Points on a hilly landscape, in no order, each with its height.
A ball rolls from a point to the lowest of its 3 nearest points, and stops where none of them is lower. Distance is the straight distance between rows; heights are no part of it.
z476 (h 73.4): [ 72 103 136 178 136 107 164  66 125 131  75]
z873 (h 42.9): [122 133 136 133 105 140 147 101 103 135 118]
z131 (h 43.7): [118 144 118 113  82 119 131 107 122 122 136]
z985 (h 39.6): [141 146 139 136 186  89 114 183 174  90 222]
z384 (h 42.1): [106 141 156 153 140 158 143  95 101 142  79]
z787 (h 58.1): [163 115 129 135 154 159 119 160 115 140 128]
z545 (h 48.9): [ 81 123 134 157 110 100 155  73 123 124 104]
z235 (h 38.3): [116 151 100  74  47  75 101 155 159 106 137]
z740 (h 13.0): [118 115 157  95 188 195 124 135 107 188  45]
z503 (h 32.7): [146 141 118 121 156  80 101 175 182  95 226]
z446 (h 43.1): [145 132 123 125 101 136 142 121 106 130 131]
z210 (h 73.6): [ 73  93 128 193 150 110 163  58 127 133  72]
z203 (h 59.4): [168 126 105 116 136 127 118 149 136 119 173]
z880 (h 12.3): [165 122 106 137 157 115 113 161 154 106 197]
z757 (h 42.6): [104 140 138 144 104 125 156  79 105 129 105]
z795 (h 52.5): [150 131 100 105  92 116 112 129 137 117 165]
z45 (h 58.6): [145 140 101  95  74 106 122 120 137 112 148]
z672 (h 44.9): [107 129 163 150 146 164 148 103  99 151  59]
z70 (h 45.5): [140 138 106 108  93 122 130 118 121 124 152]
z887 (h 16.1): [105 160 103  85  49  74 118 139 157 103 138]
z772 (h 27.9): [140 112 152 115 175 192 114 144 107 166  64]
z858 (h 38.9): [133 120 148 122 151 177 127 130  98 152  85]
z960 (h 30.9): [155 132 130 140 181 109 115 172 158 105 198]
z655 (h 35.7): [123 123 156 121 161 183 125 133 100 156  64]
z738 (h 67.9): [ 70 109 137 170 128 100 163  64 127 127  93]
z147 (h 55.2): [147 139  89  75  74  87  89 165 167 106 170]
z988 (h 43.6): [143 129 120 124 106 134 124 129 111 128 144]
z768 (h 59.3): [ 80 116 157 175 146 130 159  71 115 141  64]
z957 (h 47.7): [157 120 124 137 137 152 118 139 116 132 139]
z837 (h 55.0): [159 120 110 131 131 139 113 146 125 132 160]
z18 (h 37.7): [160 119 131 149 188 132 118 174 155 116 174]
z673 (h 65.6): [152 124  97 101 122  81  98 169 183 101 206]
z943 (h 43.0): [115 135 128 128  86 119 151  92 107 128 124]
z881 (h 90.9): [147 103 133 132 202 172 106 177 131 153 111]
z151 (h 31.5): [115 124 163 122 162 182 132 120  97 176  47]
z935 (h 10.2): [165 110 126 143 179 148 113 166 136 127 158]
z295 (h 91.1): [157 129  98 109 122 104 112 163 155 115 203]
z138 (h 70.0): [162 108 136 135 193 158 109 169 131 135 124]
z926 (h 19.7): [158 128 122 128 163  93 107 169 168 101 210]
z16 (h 40.3): [113 158  97  76  43  77 102 169 167 101 134]
z729 (h 53.7): [ 80 131 129 140  98  91 150  74 129 123 106]
z811 (h 40.8): [139 135 147 140 126 165 137 125  96 139 104]
z43 (h 50.1): [ 81 124 163 154 147 162 150  92  99 150  43]
z851 (h 45.4): [156 119 144 136 156 173 121 142 100 144 111]
z714 (h 41.3): [116 135 154 148 128 156 153 104  94 144  94]
z933 (h 50.3): [116 145 116  99  67  92 129 112 133 109 139]
z411 (h 58.2): [ 90 148 119 116  71  91 143  97 131 117 126]
z398 (h 42.0): [104 130 153 152 121 136 158  87 106 129  97]
z568 (h 67.6): [155 127  95 103 106 117 114 153 137 123 171]

Call two points neighbours if one is among the 3 nearest of the other. Go from one point of each pair to the other, from neighbour to neighbour, staying as low as possible. Name the highest point that can't be avoided.
z880, z935 | z18
z880, z740 | z787
z740, z887 | z933

For each start below, name the point where the ball stops.
z503 | z880
z147 | z887
z398 | z740
